Each row is a point on a landscape with many valleys, with its height.
From any point a ball rolls to the lowest of the 2 points nearest to it. It stops when none of these is lower. Distance is the straight distance between rows; heights are no part of it.
kabev (h 40.8): [  7  13  18   3  -6 -10   7 -10  -2  -6   8   4  -9   2 -24  -4   6 -24
  -9   2  17  10   1  -1 -14]
Futug (h 35.8): [-26  19  12 -13   8  20   7  -9 -13   6  25  -8 -17   3  -9  19   3  12
 -12  15 -15  -8 -28   5   8]
tok (h 18.2): [  5 -26  -3  17  -4   0   5  36  -9   2   1  -2  32  -9  27 -13 -22   2
   7 -18 -13  10  -5   5   2]
duzi (h 36.8): [-12 -11   2  -9  -3   5   3  15   0   0  -8  15   4 -10  15   3  14   7
  11  -4 -17  -2 -13 -12  10]
safa (h 17.8): [ 17  -9  -7  38  -4 -11  -4  18  -1   7   8  -7  22   7  15 -24 -42  -3
  -1 -38  14 -11  15  27 -14]
kasub (h 55.9): [ -6 -16   5   7  -4  -7  -3  -4 -15  -6 -13  19 -23   1  -1  11  25 -19
  -3   5   3  -5  31   3   9]
besaf (h 14.2): [  8  -6 -17 -15  -2  11 -10   3  20   8   0   7   1  -5   6  -2  12  21
   6   9  -5  12 -20 -11  11]
funep (h 41.9): [-19   0  -4   9  13   9 -11 -29  -4  -8   0  -9 -24  14  -3 -11  -4 -17
  -6  22   7  -4  27   4  -5]
bopus (h 29.2): [-16  20   3  -4   6  16   5 -26 -12   1  25  -6 -21  13 -24  10   1   5
 -19  23  -2  -5 -13   8   0]
ludu (h 67.5): [-19  -3  14   8  -1   4  17   8 -11  -3  -2  -1  -1   8  14 -11   3 -19
  10   1  -1  -1  14  -2   4]
rekev (h 40.5): [ -6  -7   2  -6  -8 -17   6   5  -1  -8 -14  24  -2  -8  -4   8  23  12
  12 -10 -12  -2  -2  -6   9]
sikom (h 22.3): [ 26  -8  -1  -5 -24 -17  -7  12   1   3   5  19   6 -16   8   7  11  -6
   9 -30   1   0 -16   9 -12]
did (h 37.0): [  4 -26   4  14  14   3   8  17 -15  19   7  -3  21   0  28 -17  -8 -16
  10 -27   4  -6   0   8   8]
kupa (h 42.7): [ -2  13  10 -14   5  -9 -18 -16 -22  -3   3  17 -25   1 -50  34  11   0
 -39  23   4   0  11   7   6]
Kam (h 29.6): [ 22  -1   0 -22  -6  -5 -14  -2  -1  10  -5  24 -13 -15 -11  11  26   2
   1 -11  12   0 -24  -3  -2]
fuzuv (h 44.9): [ 18 -21  -2   9   7 -12 -23 -19  -3   6   4  12 -11  -4  -5  -3  18 -30
  -6  -8  13   5  19   7  -4]
Kino (h 25.5): [ 26   3 -12  -3 -19 -20 -16  -6  30 -11 -24  15  -4 -11 -17   3   3  31
   1   2   3   6   0  -3  -5]
Revu (h 22.4): [ 17  -8 -10  35   5 -14  -8   2  12   3   8 -10  12   6   6 -28 -29 -10
   3 -30  11  -2  12  16 -22]
dagik (h 45.0): [-26  15 -10   9   9  19  -5 -34 -12  -6   2 -16 -28  15  -7   2 -12  -7
  -7  26   9 -13  15  14  -4]
nipu (h 41.6): [ 10  12  14  -4 -26   3   8  17  15  -3  -3   2   7  -8  -1  -2  -5   7
   0   1   1  12 -18  -1  -7]
gimu (h 53.1): [-26  11 -14 -12   9  36  -5  -4  -5  11   9 -22 -15   8  23  -2 -12   8
   3  22   8  -8 -17  -1   9]
ketob (h 47.4): [-18  16   8  -3  -1  -6  17  -3  -8 -15  -5  16 -19  10 -33  21  16  11
 -27  31 -13  -1  16   0   7]
mut (h 43.4): [-12 -12 -13   7   8   9  -3   0  -2   4 -11  12 -17   3  16  -1  14   6
   7  11 -19   4  22   1   9]
Balu (h 47.2): [ 23  -9   1  28 -12 -33 -16  -7  14 -17  14   3  -1  -1 -23   2  -6 -27
 -15  -9   8  11  23  10 -29]
ropu (h 48.3): [ 24  -1   4  25 -10 -22 -12 -13  13 -10   8 -10   0   1 -10 -11 -16 -35
  -7 -16  22   0  20  11 -32]
dolib (h 16.8): [ 34  -7  -6   7 -31 -11 -17   7  12   6   2  12   1 -10   9  -2  -1 -11
   0 -27   8  -7   2  19 -23]
bozaf (h 51.0): [ -7  12   2   7  16   6   2 -20  18  -9  -9  -5 -12   9 -20  -3  -1   8
 -19  39 -12  10  26 -12 -10]
Zes (h 46.4): [-16  12   7  -4  -6   6  -9 -18 -24  -3   4   9 -32   3 -32  31   4  -3
 -35  28   3  -9  13  20   4]
Viki (h 18.9): [  9  -7  -9   0  -9  11   2  17  12 -11   7 -16  37  -9  16  -4 -15  21
   6   3 -19  23 -19 -13   4]
radi (h 54.5): [  3  -7   0  16   5 -24   5  -5 -10  -8  25  15   0   0 -12   1  25 -12
  -1 -15 -12  17   4   3  -1]
nemik (h 59.8): [  7 -14  -6  -1   6   7  10  24 -14   8 -16 -27  42   0  30 -19 -37 -16
  26 -28  22 -10  -4  -3  11]
fetek (h 63.4): [-25  -4  -4 -21   8  34   3  15 -12  11  -7 -22   4   6  40  -4  -9 -12
  14   7  12 -14  -9 -11  13]
doko (h 31.0): [ 19  24   5 -16  12 -29  14 -22  -4  -8   3  13   5  -2 -55  34  26  38
 -20   2  -4  -7 -13  -7  10]
Roli (h 38.4): [  8  19  19   0 -13 -14  15  -1   3  -9  12  10  -1  -4 -27   7  13  -3
 -13   2  -1  12  -9   0  -8]
datan (h 53.3): [ -8 -18 -12 -10  15  13   0   6 -14  22   2 -21  19   7  32 -20 -16 -21
  20 -21  19 -14 -10  -5  15]
sozil (h 51.3): [ 16 -14 -34   4  -1  10  -9  27   9  11  -2 -31  40   0  30 -22 -49  -5
  12  -9  16   4  -9  -3  -2]
Pufo (h 33.3): [  8  -5  10 -22  -5  11  -8  -4  -7  14  -4  16 -22  -8  -1  11  26 -10
  -3  -4  14 -10 -12   1   2]
vit (h 42.9): [  7  -4   2   7 -14 -16   3   6   6 -13  -9  19  -4  -4  -7   0  17   1
   4  -3  -4   7  12   3   1]
Navef (h 32.5): [ -3 -15  -7  24  23  -2  -6  -6   1   9   3  -6  -5  10   9 -29  -2 -13
   5  -1   2   7  26   3  -3]
siba (h 62.0): [ 19 -19   1  -6 -22   4   2  29   2  11   0   2  28 -15  33  -5 -12 -17
  10 -27   2  -8 -15   5  -6]
pevop (h 39.3): [  5  19  11 -19  12  -1 -13 -12 -24  15   5   7 -31   0 -52  31  10  17
 -33  17  -3  -6  -4  13   5]
Lif (h 43.2): [ -1 -10  -8  -3  -9 -28  10  13   3 -17 -16  16  16 -12   1   7  11  30
  21 -16 -21   0  -6  -7  11]
Mefu (h 22.8): [ 22 -10 -17  -9  -6 -16 -21 -10  16  -3 -16  21  -8  -9 -13   2  18  17
   6  -3   4   4  -3  -3   0]
dore (h 42.6): [-14  10  15  -8   0  27  -2 -16 -17   9 -10 -10 -31   9   4   4  -1 -18
  -8  18  22 -20  11  13   2]
Lezik (h 29.1): [  5 -11  -8  24  18 -10  -3 -19  20  -5   8  -6   1   7  -6 -24  -5  -6
   0   3  -7  15  17  -3 -12]
mize (h 42.4): [ 12  -3  17  15  -5 -17   3 -11  -8  -6   9  -1  -5   6 -12  -4   9 -38
  -2  -7  24   3  18   8 -10]
Pofu (h 19.6): [  5   4   7  23 -11 -17  14   9  -7  -7  21  -8  24   1   5 -14 -19 -12
   8 -27  -1  10  -5  11 -12]
bopo (h 13.6): [  5  -7  -8  11  -3   6   3  10   9   0   5 -16  23  -1  15 -20 -22   5
  12  -2  -7  19  -6  -6  -1]
Metan (h 37.7): [ -7 -24  -7  18  15   5  -5  -3 -14  10   0   6 -14   7  20 -15  12 -10
   3   0  -5  -7  29   9   9]
Vomis (h 23.3): [-17  19  11   0   8   0  12 -24 -16  -8  25  -2 -15  15 -27   3   8 -15
 -16  12   6   0  -3   3  -4]
rubek (h 34.9): [ 28  26   8   7 -32 -15   9  -3  23 -16  10   5  22  -7 -22  18   1  32
 -11  -5 -16   4 -12   3  -8]
migaz (h 56.5): [-22   7  13 -28   5   4   4  16   4  -7  -5   6   7 -15  -1  23   9  24
   2   2 -27  -5 -27 -19  18]
nisav (h 22.7): [ 25  16  -4  -8 -13 -35   2 -14   8 -14  -7  16   6 -11 -33  22  17  33
   0 -12   0   1 -15  -3  -4]
toru (h 31.3): [ 14  28  17 -15   6 -15   7  -9 -13   1  15  17  -8 -11 -42  28  25  10
 -20  -1  -2   6 -21  -7  -6]
Fozu (h 65.1): [-20 -11  11   0   7  17  15  15 -18   7  -9  -5   3   5  37  -8   1 -19
  14  -3   2 -11  17   1  12]
Rasez (h 46.8): [  0  11   7  -1   7 -15  -6 -10  11 -12 -18  12 -17   2 -48  18   8   8
 -34  35  -1   8  28  -5   1]
Niz (h 54.1): [-14   3 -25   3  28  11   0   2  -7   4  -9 -30  22  13  23 -25 -33  -5
  26  -8  11   4   2 -10  16]
rop (h 35.3): [  5  17  10 -22   7  -4  -7 -13 -20   9  10  13 -28  -8 -36  26  26  12
 -21   4  -1  -2 -20   5   1]
ragak (h 53.6): [-34  12  13 -14   2  16  14  15  -7  -4  -4   7  -6  -4   6  19   9  21
  -1  18 -30  -5 -11 -11  14]
buge (h 39.7): [  1  10  -4  -9   5  22  -7   7  24  11 -17 -12 -10   5  11 -18  -9   1
   3  25  13  11  -2 -13  -6]
vitub (h 58.2): [ -9 -19  -4   3  13   5   7  17 -17  -1  13 -22  38  -2  17 -17 -31  -6
  17 -21  -3  10 -22 -10   7]
vode (h 58.4): [  7   2  -4   7 -10   3   7  14  -2   0  -6 -23  31   4  20 -22 -37 -17
  22 -25  19  -1  -6   2   0]
vere (h 57.2): [  1 -18 -15  -4   1  15   1  38  -1   8 -17  -8  26  -5  39 -13 -14  -3
  13   4  -3  12   0  -9   5]
Kifit (h 44.2): [-13  12   7   0   5   9  12  -8   3  -5  12   0  -1   7  -5  -5   5   4
   0  15 -12  10  -5 -10   5]
nimi (h 53.2): [-19  -8  -3   6  -5   0 -10 -16 -20  -9  -1  17 -29   5  -8  19  18  -9
 -12  17  -3 -11  29  11   9]
sal (h 44.5): [ -7  17   6 -33  14  -4   1   8  -4  10 -13   3 -18  -6 -26  29  16  50
  -4   3 -10 -20 -33  -7  18]
muvu (h 60.7): [ 17 -19   5   0  -8   7  -1   3   7  14 -16   4  -5   0  20 -12  12 -21
   6  -3  18  -7  20   3  -2]
bili (h 46.5): [ -1  -1   4  -3   1  -1 -17 -21   0  -3  -3  12 -24   0 -25   6  12  -6
 -18  22   4   8  13  -1   1]
deto (h 25.9): [ 25   8  -6  21 -30 -12 -17  -2  29 -12  14  -2   7  -3   0  -5 -20   7
 -10 -12 -14   5   9  14 -27]
rasi (h 49.0): [  9   8   7   5   7  -7  -5 -15  33 -10 -20   1 -11  -3 -34   6  -1  12
 -21  36  -6  10  27 -12 -18]
Rit (h 22.2): [ -8   5  20 -11  -1 -11   6  -2 -21  -5  11  18 -14  -9  -9  24  34 -25
  -5 -12   0  -7  -5  -1  -5]
Tud (h 52.0): [ -2  -1  11   3   2   6   3 -18  -3   6 -17 -16  -9  11   9 -18  -5 -32
   8   3  32 -13  27   2   0]
Lufop (h 49.8): [-18  12   2  -9   6  24  14  14  -4  -4  -8 -24  18   7  19 -11 -21   0
  14  17   4  12  -8 -19   6]
garip (h 56.1): [-21   2 -11 -20   2  31 -10   2   3  16   6  -4 -19   0  18   7   9  16
  -1  19  -2  -4 -23  -3  11]
Ziv (h 24.9): [ -6 -20  -6 -12   3  18   2  27  -2  -5   5 -22  35 -11  28   1 -18   5
  10   2 -13  18 -23 -22   9]
sibu (h 52.7): [  9  -1  -2  15   4 -24   4 -21   6 -15  27  10   4   5 -25   3  17  -8
 -13   3 -12  19   8   0  -5]
ginip (h 38.0): [  1  16  -3 -20  14  -5  -6 -17 -12   7 -10   3 -24   2 -46  35  14  54
 -20  16 -11 -20  -8   8  19]
Pema (h 7.5): [  6 -11 -11  -5   3  11  -4   7  10   8   8  -3  11  -3  17 -15  -1   3
  10   0  -4  16 -15  -8   6]
bedo (h 47.3): [  3 -13 -19  12  16   5  -7  10  10   6 -12   6   0   3  21 -18   4  11
   9   9 -15  19  19  -2   4]
rizuk (h 56.4): [ -7 -13 -13  15  26   4   7  18 -16   3  -1 -25  36   6  21 -24 -37   1
  17 -20   1   9  -3  -5  13]
fonef (h 23.4): [  7 -12 -15 -22  -3 -16  -9   9   5   2  -5  20   8 -18   6   6  19  17
  17 -25  -7  -5 -31  -9   8]
Sike (h 48.2): [-36   0   7 -12  -2  27   0  -3 -17   7  11  -6 -20  -5  26  20   3  -6
   3   4  -9 -28 -19  12   3]
naso (h 33.0): [-18  -7   6 -28   1  -9  -5   2 -13  -2 -18  24 -22 -13   1  26  30   9
  10 -14  -5 -29 -11  -3  11]
tigid (h 48.4): [ 13   0 -13  19 -12 -31  10  -3  20 -22  -5  13  13   2 -16   6  12  24
   4   3 -22  12  19  -4   4]
Mit (h 6.1): [  2  -6  14  -3   9   1  11 -12 -20  11  14  -8   1   5  17  -8  10 -34
  10 -29  22 -16  -2   3  -1]
vilu (h 59.1): [-20  10  18 -21   5  -2  10   3  -6  -4  14  13  -1 -10  -9  21  15   8
  -4  -6 -23  -4 -29 -11   4]
Dofu (h 56.7): [-35  -4   7 -16   2  11  -1   0 -12  -2   4  11 -20 -11  15  22  17   0
   1  -4 -22 -23 -13   5   8]
naf (h 50.2): [ -3   8  -1  10   6 -16  18 -25   5 -19  20   9  -1  15 -33   8  18  -1
 -24  23 -16  10  13  -6   2]
govi (h 58.3): [  1 -20  12  -2  -6   4   4   2 -13   9 -14  13 -14  -2  17   4  26 -18
   3  -2   7 -14  23   3  10]
Ladak (h 29.3): [ 21  -7 -15  24 -13  -5 -11  16  11  -3  23 -11  28  -1  15 -16 -40  15
  -5 -23 -20   9   3  16 -12]
zoles (h 43.0): [ 16 -15  11  25  -8 -17   4   7  -5  -2   4   4   1   2   3 -12   4 -27
   3 -17  10   3  20  13  -6]
biv (h 61.7): [  2 -36  -6 -16   4  13   1  29  -2  28  -9   4  18  -7  40  -1   8 -15
  12 -12   0 -17  -7  -7  14]
Geki (h 55.8): [  1  19   4   7  -6   5   7  -1  24  -3 -18 -21   4   6  -1 -24 -29 -10
  10   4  21   6   6  -4 -20]
nev (h 37.8): [ -2   0  10 -17  -5  25  -9  -4 -10  18  -7   3 -29   0   5   9  14  -6
  -8  14  18 -17  -3   7   5]
Dazil (h 50.3): [-23  21  -4  -2  15  12   9 -15  -3  -3  -5 -22  -2  19   3 -19 -22  -9
  18   7  11  -3   3 -10  10]
Donu (h 27.0): [ 14 -10   4  -6  -9   0  -5   4  -1  11   8   9   4  -9  11  -6  14 -17
   7 -20   7   2 -15   0  -4]
zaru (h 49.2): [-12  -7  -4 -14  10  14  -1   3 -11  12  13 -15  12   2  23 -14  -9 -15
  18 -11  14  -3 -25  -9   8]
tuf (h 30.2): [ 25  18  -2  11 -35  -4  -8  -3  27 -15  21  -4  19  -4  -4   7 -18  26
  -6  -8 -19   9  -8   8 -16]
sude (h 27.3): [-31   4   9  -1   0  10   9 -19 -26  -4  20  -3 -22   6   5  12  10 -21
  -3   2  -5 -17   0  14   2]
tarud (h 28.4): [ 13   0  -1  14 -34 -16   3  18   9 -16  13   6  18  -8   5   5 -10  10
   3 -22 -20   7   1  10 -11]
Zusad (h 45.5): [-19   4  -1 -20  -2  -2 -10 -12 -22  -2 -14  18 -36  -8 -18  40  18  26
  -5   4  -3 -28 -11  13   9]
Lega (h 47.1): [-16   8  -3  12   8   1  19 -17   1 -14  14   0  -3  16 -11  -5   8   2
 -12  25 -21   7  14  -6   5]
Migu (h 50.7): [  1   8  18   2   6   3  -5 -26  -4   0  -8  -9 -16  10 -18  -8  -9 -34
  -6   8  35  -8  20  -3  -7]
peg (h 48.6): [  1  -9 -25 -11   4  18  -3  24   7  12  -6 -27  33   1  32 -19 -27 -11
  16   5  24   7 -13 -17   7]
Geva (h 31.5): [ 19  -5  -9  14  -9   0 -10   5  36  -2 -14  -1  -1  -6   6 -16 -10   2
   2   7  -1  13  14  -1 -21]
sabo (h 28.3): [ -5  14   8  -8   6  -8   6 -22 -21 -10  27  11 -17   5 -32  21  23 -16
 -25  11   0   4  -2   2  -3]
boda (h 42.1): [  0   6  -2  -7  -4 -28   3 -12  -3 -20 -19  20 -11   0 -33  20  21  21
  -5  12   2   2  11  -7  13]
Niza (h 26.2): [ 23   7  -5 -22  -4 -21 -10  -9   2  -4  -9  19  -2 -14 -22  17  23  27
   5 -14   8   0 -30  -6  -2]
gav (h 35.5): [  7  14  13  14 -22 -23  19   2   8 -20  19   7  10   3 -16   3   5 -10
  -7  -4  -8  13   0   5 -14]
duvoz (h 28.6): [ 22   4 -10   5 -17  -4 -10   6  36  -8 -18   7   5  -6   2  -4  -3  27
   2   8 -11  13   6  -2 -13]
Vebu (h 57.1): [  6  14  -4  14 -14  -3   4   7  15  -9  -8 -23  19   7  11 -25 -43 -10
  14 -14  11   2   6   4 -14]
Punag (h 46.2): [-19   6  14  -2  -2  13  -8 -23 -22  -1  -4  -5 -31  10 -14  13   3 -25
 -18  23  23 -16  26  13   0]
kedu (h 32.1): [ 16   1   3  25 -27 -31   8  14   3 -20  17  11   7  -1  -8  10   5  -6
   0 -24 -12  10   8  14 -15]
gar (h 52.4): [ 10  -6  -4  39  -5 -21   4   9  18 -11   7   1  10   7  -2 -14  -9   4
  -2  -3 -14  17  26   9 -14]
Vubo (h 34.7): [ 16  21   4 -17  17 -12   0 -21  -6   7  -3   6  -5   3 -55  30  18  44
 -24  12 -10 -12  -8  -2  15]
Lakil (h 37.6): [-20   2  -1 -25   2 -13   3   3  -6  -9 -28  19 -12  -8  -6  20  19  33
  13  -5  -8 -21 -18 -12  15]
biga (h 52.2): [-16  10 -12  10  24   5   7  -7   1  -3 -11 -24  13  17   9 -31 -28  -8
  23   0   7   6  16  -6   5]
zanuk (h 44.7): [ 12  -4 -17  15   4   5  -9   8  32   7 -20 -21  12   4  25 -30 -32  -8
  11   2  10   3  15  -3 -29]
kolo (h 50.0): [ 13 -21 -17  27  13  -2  -9  18  18  13 -13   3   9   1  24 -30 -15   6
   3  -5  -6  12  18   6  -8]
Sudip (h 36.7): [-17  -4  -2   8   8  10  -2 -30 -22   2  10  -9 -20  13   6  -6   4 -24
   2   0  10 -15  15  14   2]
Povir (h 40.2): [ -7   4  -1 -19   2 -21   3 -10 -10 -13 -26  18 -17  -4 -24  20  22  36
   7   5   3 -10  -4  -6  12]
mumot (h 54.9): [ 13 -28 -13   7   5  14   0  35  -1  23 -17  -4  27  -1  43 -19 -20  -6
  10  -7   7  -1  11   1   4]
garug (h 43.1): [  2 -12   2  19  22   1  15   2 -14  16 -11 -16  14  13  23 -22 -14 -20
  15 -24  24 -17  30   9  11]
vazi (h 52.8): [ -7   2 -12 -24   5  19 -16  -5   6  15   4   4 -25  -4  -3  15  18  31
  -5  11  -4  -6 -26  -2  13]
zifev (h 65.0): [ -6   1  15 -10  -4   2  10   5  -3  -4  25  -3  20 -10   9  -1   0  -9
   9 -14 -10  11 -34 -11  -4]
daz (h 31.1): [-17 -14  -2 -21   3  14   1  25   0  -3   1  -4  20 -14  26   6   1  11
   8   3 -24   9 -19 -20  15]
zegi (h 62.3): [-25  -1  14 -19   7  10   4   5  -9  -1  21   1   6  -9  13   9   7  -9
   5 -11 -19  -4 -30 -13   4]
tavan (h 56.3): [ 13  -1  -5   5  -5 -35   0  -9  -4 -19  10  24   0  -5 -23  19  32   1
   2 -15  -7  10   0   0   0]
dem (h 24.7): [ 11   7  -3  25 -16  -9   5   5  12 -15  24 -14  30   3   6 -14 -31   4
   0 -14 -17  16  -1  11 -13]
fuba (h 23.8): [ 10 -12  -7  13 -22  -8   0  32   3  -9  -1   6  27 -10  20  -1 -20  17
   8 -19 -26  11  -2   3  -1]
Gise (h 40.6): [  3 -17  12  27  13  -8  13  12 -14  10   2  -6  12   8  12 -21  -6 -20
   6 -24  13  -5  20  11   4]
zor (h 41.5): [-16  10  -6 -24   9  -1  -2 -10 -12   1  -9   7 -26  -4 -25  33  16  47
  -5  11 -12 -24 -21   4  13]
Sus (h 32.0): [  5 -19   4   3   6  -3   0  15 -11  14  19   3  17 -10  20 -10   3 -17
  11 -31  -1   0 -18   1  -2]
Ziguv (h 41.7): [ -3 -15   3   8   8   1 -15 -24 -19   5  12   3 -20   7   2   0  17 -29
  -5  -3  14  -5  20   9   0]
Tena (h 48.8): [-26  16  -9  -2   8  27  -1 -22 -11   5   5 -17 -22  13   7  -2  -8   2
   1  22   4  -9  -4   8   2]
Kamo (h 43.5): [ 11  11  13  -2 -11   6   0   4  21   1 -12   3  -8  -4 -13  -5   0   4
  -6  15   7  13  -4  -7  -8]
bebiz (h 49.9): [-23   5  -5   8  -1   3  -4 -26 -16 -14  10   6 -26  10 -22  20   6  -9
 -27  31  -6  -4  23  15   1]
tad (h 49.3): [-20  12  -6  -4  12  22   7  -5  -9   4 -18 -21  -4  16  25 -15 -15 -14
  21   2  20 -14  16   0  11]
Tiz (h 44.4): [-28   0  -1  -7  14  17   6  -9 -17   3  17 -16   0   9  20  -8  -7 -10
  16  -3  -2  -5 -16  -3   9]
Ros (h 37.9): [ 12  18   6 -11   7  -5   5 -15  10   1  -6   8  -7   2 -39  17  17  40
 -11  18 -10   0  -8  -7  15]
Mil (h 52.3): [ 17 -19 -15  26  16   5  -4  22  11  21 -16  -8  23   5  31 -30 -31  -5
   8 -13  12   0  18  11 -11]
keket (h 34.3): [  5  -9  -7   9  12   7 -16  -5  27   5 -23  -3 -13   0   6 -18  -4  -5
   0  19   4  10  27 -10 -21]
rig (h 47.0): [-26  18   4  -2  10  20  19  -4  -1  -4   8 -16   9  13   6  -7 -12   5
   7  22 -12  12  -7 -13   9]
bevun (h 14.0): [  1   2  13   6  -2  -9  15   2 -14   0  13  -9  17   0  10 -13  -9 -30
  15 -31  18  -2  -6   4  -5]
pufi (h 15.0): [ -6   3  15  -1   4  -4  10 -13 -24   0  22   3  -8   3   0   4  21 -32
   2 -15  11  -5  -5   2  -6]
sagal (h 57.0): [ -9   2  11  -8  -3  13 -13 -22 -29   5  12   9 -33  -6  -8  27  21 -18
 -17   6  11 -17   1  17   1]
tevo (h 50.8): [-24  14   8  -6  -1   8  18   5  -3  -7  -8  11 -15   2 -13  16  14  21
 -10  24 -21  -3   4  -8  11]
Fimod (h 66.7): [  8   8   6   2  -4  -2  10  -6  10  -6  27  -4  20  -3  -6  -2   2   6
   0  -6 -11  20 -25  -7  -3]
zize (h 45.8): [  6  -5 -12  14  -8 -19  10  11  12 -14  -7  13  19  -6   3   0   5  28
  10  -9 -29  14   7  -4  10]
Nopu (h 37.2): [-32   7  11 -10   6  21   9 -13 -24   6  17 -13 -10   7  15   6  -1 -18
   6  -5   5 -22 -14   7   3]
mavoz (h 46.0): [ -8  -4  -8   2  21  13  12   1 -11  12 -22 -24  13  15  35 -21 -18 -18
  24 -14  22 -17  24   1  15]
Mik (h 41.0): [-12  20  17 -20  10  20   8   0  -2   9  23 -16   0   3  -7   5  -3  13
  -6  10  -6   2 -37 -13   8]
Rebip (h 21.6): [ 26  -6  -8  23 -27 -12 -16  13  16  -1   5   2   3  -3  12 -13 -16  -4
  -5 -21  -4  -2  16  21 -23]
Vot (h 48.5): [  1   1  -1 -11   7  17 -28 -21   4  10  -4   3 -37  -1 -23   7   4   8
 -23  29   7   1   1   2   2]
Rokab (h 10.6): [ 12 -20  -1  30  -4 -10   2  30  -7   7  14   0  27  -2  22 -14 -26  -2
  -1 -38  -1   1   2  21  -7]
kome (h 45.9): [ 18  -8   4  13 -10 -27 -22 -10  15 -17  -5  13  -9  -5 -30  10   4 -19
 -15   7  10  12  26   0 -18]
tasuf (h 26.8): [ 17  22   7  -9  -4 -31  16 -11  -1 -11   6  20   8  -9 -44  29  25  24
 -10  -7  -6   2 -19  -7  -1]
zem (h 41.2): [  0  12  12  -7  -1   3  11  -6  11  -2   8   6   4   1 -21   7  13  22
  -7  15 -18   9 -17 -12   9]
Lar (h 44.3): [ -5  11   0  -8   2 -24   6 -15  -6 -19 -13  17 -15   7 -45  29  18  19
 -25  27  -6  -3  21  -5  15]
Nat (h 44.0): [ -3  20  22 -14  -1  12  13   3  -3  10  14  -8   0   0  -9  -3  -4  -4
  -1   2  13   5 -34  -9  -1]
Rotag (h 42.2): [ 10  -1 -17  -3   1  16 -10  15  30  12 -16 -16  10   1  24 -23 -20   0
   8  16  12  14  -1 -10 -14]
tamim (h 45.7): [  1  17  21 -12   2  14   5   2   0  11  -1   1 -19   5 -23  -3   6   3
 -11  13   9   4 -16  -2   1]
nive (h 26.0): [ 18  -9  -9  22   7 -13 -13 -13  17   3  14 -12   8   2  -2 -27 -15 -10
   1 -15   3  12   5   5 -20]
Kati (h 54.6): [  0  22   5   7   7   2   7 -12  22  -7 -15 -16  -5   7 -13 -19 -18  -8
  -2  22   9  12  16  -9 -17]
Pupi (h 45.6): [ -3  -5 -22 -13  14  26  -9  12  13  18 -12 -23  10   7  32 -25 -18  -8
  15  13  19   2  -7 -13   2]
sogam (h 50.5): [ 20  -8 -12  28 -11 -32  -6   0  28 -19  -3   8   5  -4 -13  -2  -2  14
  -3  -2 -20  10  30   8 -11]
reka (h 18.8): [ 21  -8 -18 -15 -12  -7 -10   7  19   6  -9  14   4 -11   2  -1  11  21
  10  -8   0   3 -24  -5   5]
rugir (h 36.9): [ -3   7   1  -4  11  20 -12  -8  15   4 -25  -5 -26   5   1 -10  -2  -2
  -8  30  13   2  18  -7  -7]
zani (h 49.5): [  8   3  10  13   4 -11  -9 -22  14  -5 -11 -16  -4   3 -16 -15 -17 -36
  -1  -3  33  -2  23  -1 -23]
tis (h 59.9): [-12 -10  -6 -17   1  28   3  27  -5  14 -16  -7  11  -1  40  -4  -2  -5
  13  12   3   0  -4 -15  11]
kip (h 27.5): [-10   1  17 -19  -3 -12  -3   1 -19  -5  -7  26 -21 -10 -16  32  33  -2
  -3  -8  -1 -14  -8  -1   4]
vifi (h 61.6): [-11 -16  14 -13  -3  15   9  13  -9  12 -12   6  -6  -5  32   1  18 -12
   8  -3   1 -19   7  -1   9]
vemot (h 51.6): [-16   1   6 -11  -8  16 -13 -10 -23   6  -3  11 -39 -13  -3  36  18   2
 -13   8   0 -28  -6  21   3]
bupos (h 44.8): [ 12  -6   3   5  -5 -17 -14 -10  10 -10 -18  18 -15  -4 -25   8  17  -4
  -7  11   6  10  22  -2  -1]
Dulo (h 38.7): [ 16  17   9  -8 -34  -9   3  16  17 -11   1   7  19 -14  -5  14  -6  28
  -4 -11 -14   4 -24  -1  -6]
zibur (h 57.8): [  1 -34  -5 -12  11  18   6  27 -12  27   3 -12  31  -5  42  -8 -10 -23
  13 -19   9 -19 -14  -6  12]
nuli (h 48.7): [-10   4  -2   6   2  -2  16  13   7 -12  -5  11  10   1   6  -2  10  18
   7  11 -32  17  12 -11  10]
Nir (h 53.4): [ 21 -18 -30  16   0   8 -15  34   6  14   1 -19  36  -1  34 -23 -54   7
   1 -12   3   4   0  10 -11]
nimip (h 64.1): [ 16 -19 -13  -9 -22  -2  -7  31   8   7  -7  12  21 -17  23   3  -5   6
  11 -18  -7   1 -23  -4   3]
boker (h 50.6): [  4   3  -7 -12   7  14 -17 -13  16  12  -4   4 -24  -1 -15   4  12  27
  -9  25  -1   7 -13  -4   7]
sol (h 53.0): [-12  27   3   2  19  14  13 -13  15  -6  -7 -17  -1  16  -8 -14 -12   5
  -4  37  -6  10  16 -14  -5]
loz (h 60.0): [ 16 -11  -7   4 -19   4  -3  26  -1   4   7 -16  31  -4  27 -16 -34 -13
  11 -25   8  -2 -14  10 -10]

Where does a ball stop that starts at each point below?
vere | Rokab
zifev | Mit
mize | Rokab
Fozu | nisav
zanuk | Pema
rizuk | dolib
tamim | dolib
